Each row is a point on a landscape with many valleys, with its height.
From any point a ball rolls to the lowest of the 6 points nearest to it. It stops when none of these is lower. Distance is the straight distance between rows; heights are no part of it.
J_135 (h 51.2): [140 164 103 149  67  79 102 100 128 144 113 180 198  89 101 165 107  69
 117 209 120  96  73 150 137 132]
J_175 (h 25.7): [117  62 173  94 160 111 214 145 177 148  98 121 117 135 110 135 171 142
  81 104 148 111 238 147 123 119]
J_324 (h 60.4): [140 172  75 151  62 103  79 112  89 138 123 151 195 103 138 102 107  76
 129 180 107 120  69 107 128  86]
J_58 (h 64.1): [130 152 149 127 119  91 143 107 156 137 103 141 153  97 108 177 152 124
 105 166 127 121 133 149 128 147]
J_756 (h 49.9): [120 171  52 170  82 137  77 168  64 109 171  97 174 101 146  73 118  92
 171 141  90 114  59  80 144  55]
J_133 (h 30.3): [107 139 123  96 142  96 189 127 163 102 120 135 117  89  98 165 132 150
 150 230 120  61 129 164 116 163]
J_925 (h 11.9): [121 121 101 135 122 146 121 138 128 108 171  85  89 107 154 119 113 165
 138 148 119  74  68 124 152 153]
J_902 (h 24.2): [136 144  87 160  93 126 100 152  98 108 167  97 128  97 158 125 120 115
 134 148 114 105  65 118 152 118]
J_657 (h 75.3): [147 173 131 133  98  93 111  88 141 163  81 186 177 107 123 142 126  86
 104 164 124 133 118 129 121 133]
J_143 (h 66.4): [117 125  67 180 109 176  96 174  91 102 194  68  91 130 155  90  85 153
 175 108 111  87  62 110 156 132]
J_959 (h 31.3): [142 149 102 139 105 128  87 124  93 139 139 123 135 108 162 112 117 107
 123 129 119 139  84 118 129 115]
J_595 (h 20.4): [113 124 113 102 144 128 147 118 154  98 146  99  96 113 147 133 119 174
 139 175 116  50  96 141 137 169]
J_254 (h 30.0): [132 126  67 161  90 156 108 158  86 105 182  76 117 101 154 111 108 140
 157 136 117  75  53 113 161 120]
J_321 (h 32.4): [135 108 154 111 144 143 118 126 126 141 116 134 121 152 122 125 146 130
 125  79 145 177 170 121 103 116]
J_935 (h 25.6): [100 165 139 142 147 159  98 117  66 102 140 159 165 177 133  48  74  86
 137  85 114 188 107  99 132  77]
J_7 (h 5.1): [122 108 110 159 162 178 101 153 119 133 172  84  70 171 145 104 103 182
 164  62 117 127 117 129 138 156]
J_41 (h 86.1): [141 151 171 121 106  90 139 104 157 163  69 189 171 107  85 167 151 101
  88 147 130 141 166 138 115 148]
J_163 (h 63.6): [116 160 133 132 136 141  83 107  85 123 128 162 157 154 156  68  97  96
 136  97 134 190 117 108 117  95]
J_33 (h 80.6): [132 130  83 181 123 157  99 166  93 126 184  74  96 139 163  90  80 142
 173  90 106 129  77 114 145 129]
J_885 (h 24.6): [141 126 137 124 139 131 147 121 145 128 131 101  96 115 137 151 147 166
 134 115 125 108 131 144 134 149]
J_10 (h 66.1): [137 151 124 144  99  84 139  99 138 122 121 149 162  91  93 170 131  94
 113 208 127  91  88 157 142 148]
J_295 (h 37.9): [123 134 130 142 138 140  96 131  93 128 141 126 127 149 154  89 104 108
 139  87 122 182 117 116 122 109]
J_796 (h 26.0): [142 127 158 122 132 108 145 113 159 130  90 135 137 113 119 161 164 138
  95 131 139 138 168 136 130 134]
J_21 (h 32.8): [140 116 144 143 138 160 114 141 124 131 150 103  92 139 149 127 121 143
 147  88 128 138 120 123 125 139]
J_68 (h 64.8): [145 121 166 101 130  98 141 106 144 171  68 182 165 134  93 136 165 111
  71 124 148 160 208 130 114 125]
J_966 (h 53.9): [131 103 145 122 171 149 157 144 155 122 135 104  86 134 145 142 137 176
 134 102 128  90 152 136 130 150]
J_555 (h 28.0): [132 148  90 156  71 106  92 136 110 112 147 117 147  95 138 134 121 109
 123 193 119  86  57 126 165 111]
J_587 (h 57.3): [148 148 158 129 115  97 130 101 152 157  78 160 153 113 114 159 147 116
  95 149 130 140 143 132 118 137]
J_355 (h 27.6): [133  92 146 120 160 162 144 147 144 136 134 106  87 161 131 137 140 157
 139  59 131 141 179 129 124 140]
J_49 (h 20.3): [140 118 150 111 140 112 167 125 156 124 105 116 110 108 127 157 157 153
 111 123 122 111 162 141 132 143]
J_457 (h 57.1): [121  67 153 107 171 160 191 158 169 131 117 106  91 159 125 129 153 183
 117  93 145  84 195 139 120 140]
J_487 (h 28.3): [112 104 173 108 140  91 199 127 166 135  78 134 135 105  94 163 166 139
  86 135 142 116 216 138 129 134]
J_327 (h 38.1): [139 126 163 113 130 129 116 105 120 154  80 180 156 141 126 120 141 111
 105 112 158 183 171 119 110 123]
J_372 (h 20.8): [140  89 157  95 151 144 151 140 151 144 114 126 117 150 118 149 159 136
 110  70 144 157 195 132 106 111]
J_481 (h 23.2): [126  80 157  98 145 125 172 150 160 147  96 128 112 137 107 148 174 139
  83 100 147 141 212 134 115 122]
J_770 (h 44.5): [129 121 105 152 141 166 111 144 114 119 169  82  84 138 154 124 102 178
 160  96 118 100  90 131 146 154]
J_453 (h 33.3): [132  83 143 102 167 164 137 153 142 150 125 120  99 183 116 129 148 132
 145  43 147 170 182 120 110 119]
J_964 (h 56.8): [125 148 126 140  95  78 145  94 132 114 121 156 165  89  79 173 117  92
 134 232 119  73  79 172 140 152]
J_176 (h 50.8): [105 116 142 115 171 166 101 125 109 128 140 135 117 190 130  90 105 100
 149  57 147 228 143  99 109 100]
J_107 (h 37.6): [118 168 102 151 114 135  91 116  71 123 143 141 153 132 161  78 106  90
 137 119 114 162  97 102 123  92]
J_497 (h 28.1): [130 100 158 117 156 126 180 144 168 124 108 111  98 123 116 148 158 158
 106 103 136 110 192 136 123 142]
J_898 (h 16.8): [130 102 152  73 143 115 144 129 132 183  70 187 145 162  92 125 166 114
  65 104 150 189 213 123 105 102]
J_405 (h 85.9): [150 174 118 145  84  87 106 106 130 161 113 164 164 101 133 151 131  90
 108 178 127 113  95 129 131 122]
J_160 (h 66.0): [140 166 149 132  98  84 139  99 154 154  84 177 180  94  85 185 142  91
 105 190 115 106 121 146 123 155]
J_920 (h 53.6): [137 154 150 114 117 106 112  99 140 169  76 196 159 127 125 141 145 106
  96 131 141 163 153 121 112 126]
J_352 (h 36.2): [123  99 127 109 172 173  95 142 130 122 157 106 100 211 127  89  91 126
 166  44 140 211 154 113 118 115]
J_211 (h 22.9): [142 105 150 113 148 139 151 129 149 143 115 121 105 120 130 154 158 136
 118  87 143 152 162 127 118 131]
J_142 (h 19.9): [105 107  87  96 109 104 145 125 141  65 158 123 125  78 111 129 108 164
 164 248 120  48  74 162 148 166]
J_219 (h 54.8): [127 113 150 101 156 125 175 129 170 109 117 112  94 113 131 140 142 180
 123 133 128  77 162 138 120 161]
J_312 (h 25.9): [133 135 118 141 121 141 110 126 109 134 151  98 109 124 154 123 124 140
 134 103 122 138 103 125 131 130]
J_374 (h 6.5): [135  85 155 107 156 151 153 147 143 142 126 112  97 146 123 143 158 152
 126  70 138 135 184 134 111 131]
J_170 (h 80.4): [103  87 155 105 169 131 207 148 177 118 111 108  92 127 138 129 147 189
 128 120 133  67 190 138 113 156]
J_401 (h 73.3): [135 176 120 146  97 118  82 100  90 140 101 174 185 127 160  80 107  83
 110 144 119 153 107 108 113 100]
J_194 (h 23.7): [117 123  72 150  80 146 112 161 113  91 183  91 112  93 149 124 114 143
 144 177 113  50  37 111 179 118]
J_289 (h 30.7): [132 163  75 169  81 117  96 139  79 122 151 109 160 114 159 102 117 103
 130 158 115 114  75 105 139  90]
J_531 (h 33.8): [137 107 144 128 148 160 122 139 130 131 134 100  96 141 142 131 134 136
 141  65 136 161 145 124 114 136]
J_98 (h 72.2): [142 166 112 150  91 104 102 111 114 140 129 140 149  97 140 133 128  90
 115 167 118 126  83 124 135 112]
J_322 (h 45.1): [130 111 146 105 139 137 108 116 121 148  96 161 134 164 120 117 155 106
 118  91 155 201 171 115 114 102]
J_122 (h 40.7): [134  96 121 133 174 185 105 156 130 135 159  88  79 200 135 110  99 149
 179  49 128 167 144 128 121 143]
J_552 (h 47.9): [128 104 131 129 165 175 138 136 138 122 149  92  79 140 138 123 118 176
 145  81 125 106 126 132 137 160]
J_350 (h 28.5): [134 124 158 115 121 122 117 109 140 151  92 154 142 128 123 136 153 121
 104 113 136 166 172 126 122 131]
J_664 (h 35.1): [113 142 116 153 140 161  90 140  85 114 169 106 126 167 157  67  80 107
 163  76 113 197 112 115 115  92]
J_888 (h 49.6): [124  93 153 104 157 161 122 136 119 131 137 134 109 184 118 110 128 116
 132  62 156 201 159 113 103 109]
J_845 (h 46.3): [124  72 136 122 174 170 157 152 146 131 140 101  73 186 119 128 146 176
 148  58 134 109 186 137 126 145]
J_153 (h 22.3): [107 125 112  98 147 113 168 125 164  82 144 113 103  97 124 139 115 175
 146 207 120  58 111 151 126 167]
J_765 (h 20.5): [139 116 170 106 131 119 151 129 154 142  90 133 131 124 114 146 167 139
  88 103 143 146 195 140 111 121]
J_632 (h 51.9): [130 123 156 126 133 140  98 111  98 134 117 157 137 145 140 109 131 113
 126  91 140 195 135 119 106 110]
J_934 (h 42.8): [120 122 116 154 151 168  86 154 106 133 172  88  95 157 156 101  93 135
 171  61 117 170 116 112 121 114]
J_504 (h 47.8): [124 171  64 168  86 121  83 132  61 124 152 132 187 105 149  75 112  88
 144 155  98 113  70  84 125  72]
J_12 (h 42.6): [131 114 156  92 140 128 126 109 126 171  81 183 141 150 110 118 162 112
  90 103 156 188 196 112 103 113]
J_533 (h 36.6): [111 152  77 175 114 140  95 166  63 118 179  88 141 121 170  75  96 107
 177 118  96 139  74  98 136  82]
J_623 (h 51.3): [115 139  39 177  70 151  94 185  84 100 180  73 137 104 158 105 112 122
 173 153  94  73  47  93 169  84]
J_296 (h 44.8): [123 132 144 112 152 107 167 125 166 104 117 109  99  90 126 158 148 159
 129 165 119  80 129 151 137 158]
J_136 (h 59.8): [128 162 125 131  79  78 134  83 137 142  99 191 202  94  81 184 113  73
 111 223 118  81  87 168 134 152]
J_753 (h 19.2): [130 139 108 142 110 124 120 125 129 128 151  94 112 108 149 136 140 135
 124 151 119  93  81 138 150 140]
J_825 (h 57.2): [119 152 143 121 118  79 168 100 155 118 114 154 154  85  84 191 132 113
 120 214 128  81 113 168 128 160]
J_817 (h 17.6): [115 114  91 108 113 120 134 131 137  81 162 106 111  89 128 129 110 170
 146 214 126  50  69 138 152 161]
J_994 (h 5.9): [ 97 124 137 118 176 162 105 135 110 101 158 130 116 210 121  69  78  97
 144  53 143 225 129  93 128  95]
J_77 (h 58.4): [141 149 146 125 114 114  97  97 112 148 100 176 155 132 148 102 134 107
 109 119 144 179 131 115 114 110]
J_614 (h 25.0): [141 119 167 100 124 116 149 129 149 155  82 145 140 121  94 155 170 120
  90 117 154 146 204 138 119 126]
J_19 (h 36.1): [127 148 117 128 103  82 155 113 135 100 142 131 149  87  94 162 124 122
 127 229 128  75  68 159 149 147]
J_461 (h 21.6): [118 129 108  89 130  96 162 117 150  87 141 119 125  84 110 155 122 160
 146 234 114  55  97 151 126 169]
J_437 (h 23.1): [141 153  95 151  69  83 111 109 125 108 136 132 178  95 122 152 122  89
 123 209 126  87  63 149 152 118]
J_226 (h 32.2): [139 149 133 144 119 111 114 112 132 132 121 115 119 113 145 145 135 125
 125 133 123 118 108 128 135 133]
J_757 (h 54.4): [149 146 148 139 117 108 118 107 127 141 106 149 132 111 130 142 146 110
 105 143 129 148 127 126 123 131]
J_669 (h 70.4): [141 163 133 119 106 101 101  98 116 153  84 201 173 124 139 108 119  98
  98 138 130 157 127 106 118 130]
J_220 (h 36.5): [131  93 141 121 160 169 147 148 144 127 144 100  73 147 137 140 134 171
 141  64 132 124 155 129 130 149]
J_22 (h 68.2): [129 144 138 126 125  95 156 108 158 113 118 125 130  93 107 172 138 134
 119 190 126  94 114 149 141 159]
J_880 (h 36.3): [106 138 128 117 127  83 173  99 142  84 127 157 154  77  88 179 119 129
 142 243 124  72 102 173 125 160]
J_391 (h 24.4): [132  83 127 141 178 189 134 161 147 142 174  90  66 207 121 127 116 180
 172  48 133 136 158 122 123 151]
J_262 (h 47.4): [126 118 100 153 145 170  97 154 118 123 185  79  97 188 152  94  84 151
 185  55 109 172 111 127 126 126]
J_150 (h 30.4): [124 149  97 165 115 140  87 144  73 124 164 103 127 126 161  90 107 108
 148 108 116 153  90 111 121  98]
J_400 (h 45.9): [121 123 144 114 143 104 201 132 182 103  94 124 115  93 106 160 143 165
 119 172 131  82 165 146 120 156]
J_711 (h 50.7): [139  99 173  99 133 111 161 139 150 169  75 167 155 142  89 146 177 121
  60 106 154 161 227 133 110 118]
J_307 (h 42.0): [ 91 139 165 109 165 159 108 104  99  98 124 163 136 224 116  59  85  78
 118  57 146 213 139  85 152  82]

Call two points neighbours if one is among the 6 nearest of the other. Go from one point of each pair to the other, from neighbour to neighbour, staying as low as possible. Name the highest point that can't be avoided.
J_7, J_925 -> J_355
J_374, J_49 -> J_211
J_374, J_437 -> J_555
J_765, J_925 -> J_885
J_374, J_765 -> J_372
J_49, J_898 -> J_614
J_994, J_898 -> J_664

Where does a ball stop that starts at each point below?
J_533 -> J_925
J_401 -> J_925
J_22 -> J_925
J_504 -> J_925
